A landscape with many valleys, sampled at points; each row gives a point and its height.
A ball rolls from a point to the lowest of its 2 nearest points, and stops where none of them is lower. Distance is the straight distance between rows; heights are no part of it.
k441 (h 754): -.30  .03  .10 -.02  .30  .19  .24  .36  .24  .12 -.34  .23 -.18 -.25  .17 -.38  .08 -.44 -.37  .04 -.13 -.32 -.49  .01  .24
k240 (h 701):  .02 -.07  .16 -.18 -.01 -.16 -.20  .60 -.04  .43 -.02 -.17  .49 -.13 -.02  .16  .21  .02  .46 -.05 -.16 -.04  .44 -.40  .00
k305 (h 714): -.28 -.09 -.03 -.23 -.01  .40  .24 -.15 -.16  .30  .37 -.22 -.12  .13  .13 -.06 -.09 -.11  .07  .09  .22  .06  .38  .15  .47
k213 (h 336):  .18  .24  .02  .15 -.15 -.33 -.11 -.09 -.11 -.08 -.11  .04  .19  .32 -.18  .24  .21 -.46  .10  .02  .27  .02 -.29  .15 -.56
k890 (h 684):  .07 -.35  .05 -.09  .30  .08 -.08  .27  .04  .51  .05 -.23  .28 -.57 -.07  .35  .33 -.04  .21  .07 -.08 -.07  .44 -.40  .21
k162 (h 616):  .13  .27 -.15 -.12  .09  .06  .10 -.81  .11  .03 -.01  .13 -.17 -.03 -.15 -.29 -.40  .35  .19 -.37 -.10  .23  .03  .29  .04
k185 (h 583):  .44 -.32 -.23 -.27  .14 -.17 -.21 -.16 -.24  .33  .27 -.08  .02 -.19 -.10 -.20  .12  .13  .10 -.23 -.25 -.19  .09  .39 -.05
k413 (h 163):  .05  .57 -.01 -.10 -.21 -.21  .09 -.44 -.09  .06 -.32  .28 -.08  .06  .14  .04 -.42  .08 -.01  .06 -.06  .11  .25  .52 -.05
k524 (h 195):  .09  .32 -.07  .00  .09 -.34 -.18 -.14  .02 -.37 -.22  .18  .00 -.12  .03 -.14  .13  .25  .22  .05 -.39  .06  .06  .39 -.12
k511 (h 85): -.23  .21 -.27  .43 -.21  .21 -.20 -.28 -.17 -.38 -.15 -.23 -.04  .21  .08 -.09  .05 -.17 -.11  .21 -.40  .03 -.07 -.20  .08
k723 (h 593):  .09  .20  .03  .46  .00  .06  .18 -.09  .00 -.19  .09  .00  .00  .26  .15  .11  .46  .20 -.03 -.11 -.12  .18 -.52  .45 -.30
k248 (h 579):  .02  .12  .18 -.20 -.29  .31  .12  .36  .24  .07  .21 -.08  .17 -.02  .27  .20 -.27 -.02 -.11 -.02  .20  .08  .04  .19 -.01
k966 (h 367):  .03 -.05  .36 -.44  .24  .01  .09 -.16  .26 -.27  .03  .24 -.17 -.28  .17 -.14 -.27  .66  .28 -.01 -.04  .03  .17  .09 -.01
k288 (h 295): -.04  .46  .06 -.01 -.28 -.03  .01  .15  .02  .19 -.32  .07  .18  .53  .01  .29  .29 -.40 -.22  .26 -.01  .02 -.24  .13 -.28
k780 (h 601): -.14 -.30 -.15  .24 -.11  .31 -.13  .16  .00 -.20  .19 -.16  .37 -.09 -.14  .25  .07  .44 -.12  .45 -.11  .20  .25 -.25  .35
k176 (h 480):  .16 -.01  .45 -.45 -.14  .05  .14 -.12 -.13 -.12  .18 -.10 -.28  .08 -.03 -.38 -.19  .13  .20  .27  .36  .27  .24  .01  .04
k814 (h 150): -.25  .26 -.44  .16 -.02 -.04 -.25 -.28  .11 -.44 -.23  .06 -.15  .21  .12 -.04  .28  .19  .19  .16 -.39  .28 -.18  .13 -.02
k876 (h 627): -.24  .11 -.24  .39  .21  .07 -.07 -.24  .02 -.07 -.21 -.23  .21  .02 -.06  .36  .39 -.37 -.45 -.24 -.41  .03 -.24 -.21  .05
k600 (h 629):  .19  .00  .37 -.07 -.03  .01  .30  .08  .11  .29 -.08  .14 -.45 -.02  .17 -.17 -.22  .07  .38 -.35  .46  .05  .46  .37 -.31
k167 (h 213): -.14  .06  .42  .00 -.04 -.13  .05 -.14 -.17 -.23 -.15 -.53  .08 -.12  .02  .16  .48  .09  .38 -.27  .04  .14  .00  .02  .02
k568 (h 97):  .58  .01  .18 -.40  .21 -.17 -.10  .26  .39 -.19 -.32  .31 -.14  .06 -.07  .04  .22  .02  .00 -.18 -.23 -.06 -.28  .16 -.39
k857 (h 716):  .12 -.06 -.19 -.14 -.22  .05 -.29  .21 -.05  .23  .36 -.07  .29 -.04 -.20  .13  .05  .27  .55  .07 -.04 -.02  .44 -.27  .00
k530 (h 449): -.05 -.30  .11 -.02 -.06  .18  .01  .33 -.34 -.44  .00 -.22 -.19  .11 -.05 -.15  .24 -.11 -.14  .13  .28 -.29 -.07  .07  .12
k617 (h 591): -.05 -.52 -.33  .34  .17  .35 -.15  .39  .09  .15  .09  .01 -.33  .10 -.26 -.28  .43 -.20  .13  .27  .27 -.24 -.25 -.11  .09
k558 (h 797): -.38  .00  .17  .11  .06  .23  .34  .60 -.16 -.06 -.26  .25 -.13  .13  .03  .03  .17 -.43 -.38  .16  .15 -.07 -.31 -.04  .23
k104 (h 165):  .14  .34  .39 -.30 -.29  .08  .22 -.36 -.12 -.21 -.11  .39 -.23 -.04 -.11  .29 -.29  .20 -.32 -.19  .04  .22  .22  .49  .23
k313 (h 492):  .21 -.11  .27 -.47 -.08 -.24 -.11  .31  .13 -.17 -.10  .18 -.15  .15 -.09 -.07  .23  .49  .48  .18  .05  .26 -.05  .28 -.02
k19 (h 241):  .10  .51 -.07 -.01 -.49  .02 -.02  .10  .17 -.07 -.35  .35  .04  .46  .16 -.20 -.15 -.35 -.18  .42 -.16  .13 -.17  .07 -.38
k87 (h 515):  .03 -.29 -.50  .10 -.02  .24 -.18  .23  .07  .18  .29 -.18 -.27  .48  .08 -.57 -.04  .25  .39  .09  .02 -.02 -.34 -.07 -.18
k520 (h 604):  .36 -.24 -.01 -.11  .15 -.34 -.12 -.23 -.06  .10  .04 -.18  .19 -.21 -.05 -.35 -.07  .14  .06 -.19 -.53 -.19 -.42  .00 -.06
k769 (h 704): -.32  .25 -.30  .13  .16  .02 -.02  .32  .34  .24 -.20  .24  .04 -.22  .24  .00  .17 -.28 -.33  .31 -.42 -.27 -.49  .08  .03
k230 (h 357): -.16  .01  .17  .37  .06 -.13  .14  .26  .18  .02 -.09  .05  .37 -.16 -.01  .28 -.11  .24 -.18  .09  .12  .26 -.26 -.41 -.10
k113 (h 225): -.27  .37 -.23  .17 -.04 -.38 -.16 -.05 -.07 -.13 -.24  .42  .15  .16 -.27  .24 -.08 -.06 -.01  .61 -.04 -.12 -.08 -.02 -.19
k204 (h 562):  .09 -.31 -.03  .50  .34  .07  .03  .14 -.08 -.18  .29  .16 -.05  .03  .00  .44  .25  .28 -.33 -.06  .24 -.16 -.05  .41 -.14
k346 (h 450):  .24  .21 -.09 -.03 -.23 -.14 -.12 -.05  .32 -.18 -.04  .51  .03  .08  .07  .25 -.23  .31  .23  .31  .06  .33  .39 -.11 -.08
k261 (h 603): -.08  .32  .26 -.10 -.24 -.04  .07 -.17 -.02  .65 -.08 -.16  .25  .03 -.18  .39  .02  .05  .13  .08  .00  .44 -.05  .05  .21
k331 (h 185): -.02  .47 -.05  .01 -.24 -.21 -.20 -.25  .03 -.43 -.10  .32  .07  .37 -.20  .06 -.29  .00  .12  .00  .04  .05 -.19 -.17 -.12
k672 (h 286): -.05  .40 -.30 -.42 -.03 -.03 -.07 -.16 -.13  .41  .03 -.10  .44 -.27  .03  .18 -.13 -.33 -.27  .14 -.37  .02  .21  .08  .26
k961 (h 638):  .33  .12 -.09 -.21  .28  .06 -.03 -.58  .34  .31  .43 -.10 -.06 -.31 -.07 -.11 -.40  .31  .05 -.10 -.11  .01 -.14  .11  .00
k120 (h 607): -.07  .26  .07 -.22 -.08  .00  .01  .21  .15 -.08 -.09  .16  .24 -.15 -.15  .25 -.18 -.25 -.42 -.10  .19 -.14 -.31  .00  .01
k845 (h 505):  .29 -.25  .22 -.51 -.19  .20  .12 -.32  .05 -.19  .11 -.23 -.12  .02 -.01 -.40 -.33 -.05  .38 -.30  .09  .18  .23 -.23 -.03
k315 (h 143): -.26  .38 -.14  .33 -.17 -.06 -.10 -.12 -.06 -.39 -.35  .05  .29  .16  .00  .08 -.10 -.31  .06 -.11 -.21 -.10  .02 -.43 -.22
k808 (h 726):  .17  .20  .12  .10 -.34 -.27 -.21  .32 -.05  .18  .25 -.02  .36 -.09 -.19  .13 -.26  .29  .56 -.13  .28  .14  .26 -.26 -.34
k859 (h 372):  .00  .09 -.07 -.10  .06 -.10 -.20 -.06  .03 -.03 -.17  .20 -.55  .36 -.07 -.45 -.17 -.07  .54 -.18  .30 -.04  .04  .03 -.33
k615 (h 358):  .11 -.09  .08 -.16 -.17  .43 -.12 -.08 -.10 -.39  .36 -.14 -.12  .26  .07 -.36  .10  .13 -.18 -.26 -.23 -.16 -.26  .04  .09
k997 (h 219):  .02  .48 -.11  .14 -.29 -.18  .05 -.32 -.08  .54 -.06  .07  .18 -.08  .16  .08 -.40 -.17 -.12 -.03 -.38  .18  .25  .19  .12
k221 (h 443): -.01 -.15 -.23  .47  .08 -.10 -.19  .10 -.21  .33  .22  .14  .28 -.20  .06  .48  .10 -.01 -.05 -.04 -.12 -.17  .59 -.23  .01
k140 (h 772): -.11 -.09  .07 -.16 -.18  .47 -.06 -.05  .08 -.01  .10 -.21 -.54  .26  .01 -.01  .26  .00  .49 -.14  .34  .14  .20 -.10  .09
k594 (h 317): -.22  .21  .05 -.36  .08 -.28 -.08  .15  .04 -.16 -.25 -.02 -.08  .06 -.21 -.26 -.07 -.09  .40 -.03  .23 -.26 -.14  .10 -.16
k14 (h 666):  .12  .12 -.24 -.01  .04 -.11 -.02 -.33  .21  .67  .15 -.07  .06 -.13 -.15 -.18 -.35  .11 -.29  .14 -.12 -.09 -.42  .02  .07
k759 (h 341):  .08 -.12  .09 -.20  .27  .20  .14 -.44  .28 -.12  .17  .11 -.32 -.29 -.02  .09 -.21  .35  .09  .21  .34  .16  .25  .14  .27
k332 (h 546): -.13 -.17  .10  .24  .06  .09  .34 -.11  .07 -.21  .18  .11 -.14 -.21 -.07  .24  .37 -.20 -.15 -.17  .38  .00 -.12  .44 -.14
k929 (h 424):  .14  .01  .14  .28 -.03 -.07 -.02  .12 -.27 -.02  .02  .27  .08  .16  .18  .41  .19  .06 -.09 -.18 -.17  .09  .30 -.06  .07
k804 (h 308): -.17 -.25  .06  .16  .02  .16  .22 -.16 -.32 -.05  .17  .02 -.43  .29  .26 -.31 -.15  .00 -.30 -.31 -.11 -.06 -.24 -.03  .12
k194 (h 479): -.18 -.11  .23 -.38  .12  .12  .30 -.25 -.42 -.24  .02 -.45  .07 -.23  .14 -.44  .04 -.22 -.25  .12 -.32 -.19 -.25 -.05  .46
k641 (h 384):  .42 -.09 -.07  .17 -.22 -.35 -.24  .11  .01 -.07  .08 -.03  .24 -.26  .05  .07 -.01 -.04  .17  .31 -.14 -.09  .23  .18 -.44
k379 (h 207): -.46  .25 -.17  .29  .05  .07  .16 -.14  .21  .02 -.32  .07 -.07 -.16  .22  .05 -.23 -.28 -.04 -.47 -.11 -.20  .14 -.34  .05
k49 (h 470): -.22 -.30  .01 -.19  .02  .22  .12  .20 -.44  .00 -.02 -.36  .24 -.22  .24 -.25 -.09 -.52 -.31 -.18 -.12 -.21  .66 -.21  .15
k75 (h 410):  .21 -.09 -.13 -.21 -.12 -.05  .01 -.11  .11 -.39  .18  .39 -.31  .35 -.02 -.13 -.45  .05  .18 -.16  .54  .18 -.02  .01 -.41
k419 (h 258): -.15 -.05  .12  .08  .16  .01  .01 -.44 -.26 -.06 -.19 -.51  .21 -.45  .05 -.09  .23 -.11  .18  .14 -.01  .14  .20  .08  .30
k504 (h 745): -.25  .15  .15 -.12 -.26  .50  .07  .22  .21  .39  .09 -.11 -.25  .19  .17 -.08 -.03  .03  .19 -.10  .16  .05  .31 -.26  .45
k553 (h 825): -.45  .04 -.10  .06  .01  .19  .09  .36 -.10  .07 -.12 -.01 -.11  .24 -.05  .12 -.10 -.20 -.15  .16  .50  .01 -.04 -.34  .34
k596 (h 542):  .11 -.08 -.25 -.11 -.21 -.04 -.34 -.43 -.22 -.05  .44 -.45  .02  .07 -.29  .23  .24  .10  .15 -.43 -.29 -.07  .23 -.04  .18
k370 (h 406):  .04 -.31 -.17 -.25 -.02  .27 -.13  .40  .03 -.24  .09 -.01 -.18  .32 -.13 -.17  .02 -.31 -.28 -.07 -.06 -.32 -.31 -.13 -.06
k377 (h 519):  .28  .02  .27 -.53  .17 -.23 -.12  .17  .09 -.34 -.01  .14 -.25 -.06 -.13 -.06  .03  .20 -.14  .46 -.04  .04 -.31  .20  .11
k487 (h 162): -.12  .01 -.25 -.10 -.30  .20 -.02  .09  .20 -.17 -.17  .15 -.18  .21  .34 -.28 -.04 -.32 -.39  .38 -.30 -.06 -.06  .13  .04
k892 (h 575):  .18 -.69 -.26  .46  .08  .15 -.09  .09  .05 -.10  .10  .14  .10 -.01 -.08  .32  .50  .09 -.11  .37  .09 -.02 -.16  .15  .00
k484 (h 455): -.54 -.14 -.34  .19  .26  .22 -.04  .24 -.29  .29 -.51 -.06  .09 -.10  .10  .19  .31 -.69 -.37  .01  .08 -.19  .19 -.26  .23
k905 (h 376): -.59 -.05 -.45  .62  .01  .20 -.04  .32 -.01  .23 -.42 -.14  .23 -.05 -.06  .09  .29 -.42 -.02  .42  .42 -.21  .05 -.18  .14
k821 (h 551):  .08  .00  .41 -.44  .21 -.33  .12 -.22 -.10 -.17 -.21 -.06 -.20 -.23 -.21 -.42 -.20  .27  .01  .15 -.32 -.05 -.30  .33  .05
k505 (h 398): -.09 -.26  .09  .11  .23 -.02  .21  .02 -.18  .18 -.09  .04 -.03 -.01  .23  .12  .17 -.07 -.35 -.01 -.12  .12  .11 -.35  .26
k492 (h 403):  .39 -.29  .07 -.17 -.22 -.29 -.16  .21 -.19 -.15  .02 -.22  .41 -.14  .23 -.11  .10  .14 -.09  .45 -.47  .11  .08 -.03 -.02
k757 (h 651):  .04  .12  .21  .21 -.15  .17  .16 -.20  .02  .17 -.25  .01 -.16  .19  .11 -.16 -.39 -.30  .07 -.42  .44  .07  .19  .34 -.28
k687 (h 590):  .30 -.35  .29  .19  .20 -.09  .23 -.01 -.05  .11 -.01 -.29 -.07 -.26  .07 -.18  .32  .11  .25 -.09  .20  .25 -.18  .35 -.34
k417 (h 397):  .14 -.06 -.07 -.08 -.10  .22 -.13 -.23  .29 -.12  .07 -.31  .15 -.28 -.04 -.19 -.03 -.13 -.04 -.07  .07  .09 -.18 -.22 -.08
k362 (h 373):  .43 -.33  .03  .01 -.07  .16  .04 -.38  .30 -.31  .21 -.16 -.07 -.20  .05 -.26 -.46 -.12 -.16 -.02  .46 -.08 -.04 -.08 -.39
k493 (h 335):  .19 -.12  .23  .02  .13 -.38  .15 -.08  .15  .06 -.06  .05  .23 -.39 -.11  .07 -.23  .01  .04  .21  .39  .14 -.01 -.24 -.20
k761 (h 657):  .03 -.12  .35 -.06  .25 -.39  .10 -.38 -.19 -.23 -.26  .25 -.24  .38 -.40 -.08  .11 -.16 -.04 -.36 -.23 -.14 -.40 -.39 -.01
k481 (h 791):  .08 -.46 -.17 -.16 -.05  .41 -.04 -.14  .23 -.20  .16 -.06 -.51  .13 -.29  .02  .35 -.14  .10 -.20  .18  .02 -.14  .00  .19
k343 (h 661): -.40  .11 -.44  .17  .01  .38  .09  .26  .09  .12 -.10 -.02  .08 -.07  .22  .29  .35 -.22 -.55 -.14 -.39 -.18 -.30  .04  .18
k548 (h 66):  .27  .21  .54 -.42  .06 -.27  .16  .15  .24  .19 -.12  .40 -.10  .05 -.22  .08  .14  .15  .18 -.37 -.32  .16 -.41  .26 -.19
k249 (h 121):  .16  .22  .62 -.35 -.05 -.25  .14 -.03  .08  .09 -.41  .27 -.14 -.08 -.10  .22 -.26 -.01  .03 -.38  .04 -.05  .14  .36 -.03
k763 (h 469):  .10  .19 -.05 -.32 -.10 -.20 -.19 -.09  .11 -.05  .03  .24 -.29  .31 -.02  .00  .09  .45  .60  .35  .11  .52  .38  .02  .00
k454 (h 429):  .06 -.09  .44 -.39 -.29  .09 -.01  .01 -.03 -.68  .02 -.15 -.08 -.05 -.18  .16  .20  .05  .15 -.12  .00 -.03  .27 -.25  .22
k411 (h 240): -.20  .01 -.08  .18  .01  .08  .20 -.24 -.12 -.03 -.19  .23 -.38  .13  .32 -.14 -.09 -.40 -.38  .01 -.20 -.04  .19  .28 -.08
k9 (h 552): -.06 -.18  .19 -.18 -.12  .45  .06  .45  .41 -.08  .36 -.37  .05 -.15  .27 -.22 -.04  .14 -.07 -.29  .13 -.17  .07 -.05 -.09
k564 (h 609):  .45 -.19  .29 -.03  .12 -.12  .22 -.13  .10  .39  .14  .02 -.23 -.14  .21 -.03 -.15  .33  .15 -.12  .11  .45  .18  .10 -.18
k57 (h 577):  .08  .10 -.04  .51  .12 -.05  .29  .10 -.05 -.01 -.01  .36 -.23  .00  .31  .19  .05  .35 -.09  .00  .13  .16 -.12  .66 -.33
k292 (h 543): -.34 -.11  .19  .01 -.12  .16  .34 -.46 -.54 -.34 -.24 -.35 -.31  .04 -.01 -.51  .00 -.40 -.30  .01 -.01 -.07  .02  .06  .33
k917 (h 634): -.29  .09 -.34 -.04 -.03  .10 -.01  .11 -.04  .11 -.10 -.04  .58 -.25 -.24  .40 -.11 -.45 -.25 -.10  .25 -.14  .03 -.29  .04
k107 (h 265): -.18  .05  .10  .02 -.03  .03 -.02 -.11  .49 -.15 -.51  .22 -.17 -.32  .14 -.13 -.04  .02  .21 -.43 -.29  .12  .20 -.31  .00
k964 (h 465):  .07  .12  .13 -.23  .04  .10  .17  .08 -.16 -.29  .31  .08  .02 -.08  .18 -.23 -.08  .36 -.61  .23 -.39 -.05 -.48  .21  .15
k948 (h 641):  .14  .04  .24  .28  .17 -.35  .15 -.21 -.14 -.14 -.07  .37  .19  .32 -.05  .05  .00 -.28 -.28 -.34 -.14 -.01 -.21 -.52 -.31
k168 (h 527):  .14  .00  .42 -.33 -.10  .19  .03  .11  .18 -.19  .02 -.41  .07 -.22  .14 -.21 -.17  .28  .23 -.57  .00 -.02  .13  .05 -.17
k180 (h 457):  .36 -.01 -.36 -.07 -.15 -.14 -.51 -.01 -.12 -.43  .35 -.04 -.01  .14 -.15 -.08 -.13  .18  .10 -.06 -.03 -.29 -.12  .30 -.36
k286 (h 364): -.28  .22  .12 -.26  .33 -.44 -.10  .16  .11 -.42 -.13  .44 -.10 -.03 -.18 -.17 -.35  .18  .06 -.15 -.09 -.30 -.21  .02  .00
k44 (h 435):  .16  .07 -.51 -.06 -.28  .04 -.35  .12  .20 -.28  .33  .13  .00  .31  .08 -.28 -.39  .02 -.04 -.20  .27 -.11  .09 -.07 -.47
k796 (h 615): -.11 -.16 -.17  .07  .02  .29 -.03  .15 -.16 -.26  .26 -.01  .16 -.17  .27 -.06 -.39  .36 -.04  .54  .11 -.06  .49 -.29  .41
k563 (h 739): -.07  .15 -.19 -.05 -.06 -.27 -.21  .07  .07  .38  .37 -.17  .27  .01 -.23  .15 -.32  .07  .46  .14  .55  .03 -.15 -.03 -.23
k899 (h 580):  .03  .27 -.23  .05 -.32 -.24 -.26 -.34  .08  .35  .10 -.06  .04  .12 -.13  .42  .17  .02  .23  .13 -.16  .28  .03  .06 -.26
k557 (h 432): -.09 -.49 -.06  .13  .11  .06  .22  .51 -.51  .03 -.14 -.08  .36 -.10  .25  .19  .12 -.19 -.40 -.22 -.09 -.06  .50 -.27  .18
k741 (h 377): -.31 -.12  .37 -.03  .14  .35  .40 -.17  .05 -.09  .08  .14 -.50 -.12  .16  .09 -.05  .16 -.02  .09  .37  .19 -.07 -.02  .52
k880 (h 759):  .12 -.05 -.23 -.21  .06 -.07 -.28  .38  .19  .21  .12 -.02  .15  .14 -.46  .12 -.11 -.21  .08  .19  .35 -.10 -.12 -.23  .02
k5 (h 589):  .07 -.41 -.31  .55  .06  .34  .03  .09 -.09  .26  .43  .10  .22 -.14 -.11  .34  .03  .29 -.16  .49  .19  .24  .04 -.07  .22
k560 (h 453): -.06 -.04 -.03 -.14 -.15 -.02 -.01  .51 -.17 -.04 -.10 -.01  .17  .35  .06 -.31  .04 -.13 -.20  .03 -.36 -.24 -.07 -.46  .08
k117 (h 472): -.30 -.05 -.26  .26  .15 -.10 -.11  .57 -.06  .54  .09  .15  .11  .23 -.03  .22 -.05  .08 -.07  .03 -.09 -.20  .23 -.27  .23
k70 (h 425): -.16  .31  .23 -.18 -.09  .28  .22  .04  .12 -.04 -.12  .28 -.47  .24  .16  .05  .11  .14 -.14  .15  .02  .23 -.41 -.12  .26
k452 (h 315): -.41  .19 -.23  .45  .20  .05 -.17  .34 -.14  .22 -.13  .00  .47 -.24  .00  .19  .26 -.28  .23  .10  .18 -.45 -.07  .23  .06
k746 (h 681): -.03  .12  .35 -.25  .02  .29  .26 -.22 -.17  .22 -.02  .00 -.17  .01  .06 -.06 -.40 -.33 -.07 -.31  .20 -.15  .48  .40  .26
k171 (h 496): -.09  .10  .27 -.05 -.08  .31  .25  .10 -.02 -.08  .26  .05 -.12  .11  .16  .24  .27  .22 -.60 -.26 -.22  .00 -.46  .40  .22
k727 (h 608): -.06  .12  .05  .35  .11 -.08  .11 -.32  .03  .09  .07 -.15  .27 -.15  .16  .50  .36  .09 -.24 -.26 -.29  .07 -.27  .20  .01
k794 (h 405):  .12 -.12 -.23  .36 -.07 -.14  .00 -.07  .08  .45 -.13 -.07  .16 -.06  .05  .15  .38  .23  .00  .50 -.31  .49  .02 -.35  .18
k326 (h 438): -.03  .02 -.19 -.07 -.14  .14 -.15  .03  .19  .48  .16 -.44  .10  .08 -.02 -.22  .18 -.12  .19 -.27 -.14 -.02 -.16 -.20  .10
k818 (h 379): -.24  .16 -.08  .62 -.09 -.09  .06  .08  .17  .33 -.15  .02  .29  .01  .19  .46  .22 -.02  .07  .08 -.21  .36 -.05 -.44 -.16
k502 (h 264):  .22  .19 -.23  .19  .07 -.48  .02  .00 -.17  .08 -.05  .38 -.10  .19 -.10 -.06 -.29  .04 -.09  .51  .32  .00 -.25  .23 -.39
k2 (h 567):  .15 -.07  .08  .18  .33 -.14  .07 -.24  .04  .18  .08 -.02 -.16  .03 -.18  .00  .13 -.07  .09 -.38  .26 -.04 -.23  .70 -.29
k772 (h 503):  .31 -.22  .46  .13 -.28 -.01  .15 -.06 -.36 -.08  .16 -.11 -.01  .08  .06 -.07 -.22  .10  .09  .22  .64  .30  .52 -.20 -.01
k971 (h 411): -.22  .08  .18 -.01  .00  .13 -.02  .09 -.13 -.60  .20  .05 -.12  .09 -.01  .04 -.18  .41  .05 -.16  .06 -.02  .20 -.05  .27
k97 (h 506): -.03 -.20  .00 -.17 -.07 -.08 -.23  .05 -.23 -.20 -.11 -.24  .29 -.23 -.11 -.23  .17 -.20  .00 -.17 -.25 -.28  .45 -.13  .06
k139 (h 351): -.08  .06  .08 -.25  .09  .00  .11 -.02  .19  .44 -.18  .00  .13 -.18  .00  .13 -.16 -.28 -.18 -.11 -.38  .04  .11 -.39  .30
k355 (h 451):  .00 -.15  .35 -.34 -.04  .02 -.03  .12 -.36 -.43 -.04 -.34 -.08  .28 -.01 -.06  .15 -.06  .29  .18  .26  .03  .45  .08  .25
k599 (h 300):  .01  .22 -.10 -.10  .22  .08 -.11 -.02  .15  .03  .06  .25 -.26 -.16  .00  .16 -.23  .05 -.07  .20 -.05 -.15  .21  .15  .31
k102 (h 660): -.14 -.04 -.16 -.07  .22  .12 -.09  .24  .24  .17 -.07 -.06  .33 -.47 -.03  .31  .22 -.33 -.14  .13  .29 -.14  .38 -.01  .16
k654 (h 587):  .09  .02 -.04 -.30  .24 -.34  .03 -.58  .04 -.21 -.37  .18 -.40 -.12 -.13 -.60 -.32  .18  .33 -.16 -.04  .04 -.27  .32 -.16
k936 (h 434):  .10 -.19  .14 -.24  .00 -.14  .16  .13 -.16 -.13  .10 -.34  .37 -.27  .10 -.37 -.10  .00 -.55  .32 -.27 -.10 -.29 -.08  .18
k521 (h 526): -.20 -.19 -.17 -.13  .02  .02 -.25  .06 -.39 -.39  .18 -.36  .27  .10 -.24  .08  .29  .09 -.05 -.21 -.44 -.11  .10 -.29  .25
k580 (h 244):  .00  .49 -.22  .11  .16 -.35 -.44  .20  .12  .15 -.10  .28 -.12 -.17  .06  .11 -.04  .34  .22  .14 -.18 -.21  .33  .24 -.06
k956 (h 698):  .01  .22 -.09  .30  .18 -.34 -.02 -.07 -.13  .45  .02  .10 -.09  .42 -.05 -.09 -.02  .24  .35 -.31 -.18 -.04 -.12 -.24 -.20
k750 (h 390):  .10  .05  .44 -.02  .01 -.09  .08 -.36 -.17 -.38  .14  .03 -.04 -.13  .06 -.07 -.36  .60  .16 -.01 -.39  .10  .45 -.04  .35
k447 (h 478):  .01 -.10 -.14  .09 -.13  .13 -.19  .53  .05  .11  .11 -.16  .09  .26  .01 -.35  .14  .42  .10 -.19 -.17 -.07 -.11 -.31 -.07
k65 (h 626):  .28 -.18 -.10 -.01  .11 -.15  .13 -.08  .00  .10  .02 -.01  .03  .19  .00 -.12  .02 -.23 -.35 -.20 -.39 -.09 -.52 -.35 -.34
k744 (h 433):  .23 -.10 -.09  .23 -.37  .08 -.12 -.16  .26  .07  .13  .26 -.25  .18  .09  .12 -.28 -.07  .14  .17  .35  .21  .24 -.24 -.26
k115 (h 260): -.25  .30  .03  .19  .08 -.09 -.04  .20 -.06  .09 -.26 -.38  .04 -.08  .02  .08  .22 -.08  .39  .13  .21 -.12 -.01  .22 -.10
k388 (h 354):  .39 -.38  .01 -.04  .05 -.16  .19 -.24 -.16 -.13  .22  .03  .16 -.11 -.23 -.04 -.03 -.16 -.10  .24  .63 -.04 -.06  .07 -.31
k629 (h 776):  .11 -.33 -.14  .05  .13 -.11  .00  .33 -.02  .25  .21 -.10  .38  .10 -.43  .13  .22 -.10  .06  .12  .43  .01 -.62 -.20 -.23
k244 (h 677): -.13  .13  .14 -.10  .22 -.26 -.05 -.19  .08  .13  .05  .10 -.22  .12 -.37  .03 -.03  .07  .07 -.67 -.23 -.13 -.28 -.22  .08
k415 (h 303): -.14  .12  .32 -.02  .28 -.23  .23 -.55 -.05  .08 -.14 -.19  .27 -.39  .04  .15 -.29  .05 -.10  .22  .10  .20  .10 -.10  .28
k137 (h 525): -.19 -.06  .28  .09  .09  .30  .36  .04  .19 -.39  .06 -.03 -.14 -.21  .15  .03  .07 -.02 -.29 -.36  .20 -.11 -.50  .14  .03
k846 (h 553):  .23 -.53 -.63  .06  .08  .25 -.26  .31  .30  .07  .17 -.24 -.03  .09 -.02 -.33  .15  .05  .02  .42 -.14 -.12 -.14  .02 -.10
k609 (h 561):  .08 -.09 -.48  .02  .02 -.26 -.38 -.40  .02  .26  .24 -.05  .02 -.09 -.17  .14  .01  .01  .14  .10 -.29 -.17  .32  .09 -.02
k200 (h 363):  .34  .02 -.25  .36 -.06 -.27  .07 -.07  .01  .01 -.01 -.13  .11 -.17  .20  .05  .22 -.35  .02  .04  .25 -.09  .04  .46 -.61
k538 (h 431): -.39 -.11 -.46  .64  .28  .26  .03  .23 -.13  .42 -.13  .06 -.12  .10  .16 -.04  .19  .02  .07  .19  .03 -.18  .12 -.01  .12

For each start below, name the point where the ball stops.
k596 -> k413
k441 -> k936
k305 -> k936
k780 -> k936

Call two points neighbours if one is among the 2 nearest of the other. Go from one point of each pair to the other, from neighbour to neighbour, staying as low as possible. Name the highest point that can't be avoided.
k487 / k511 -> k213
k413 / k548 -> k104
k511 / k413 -> k139
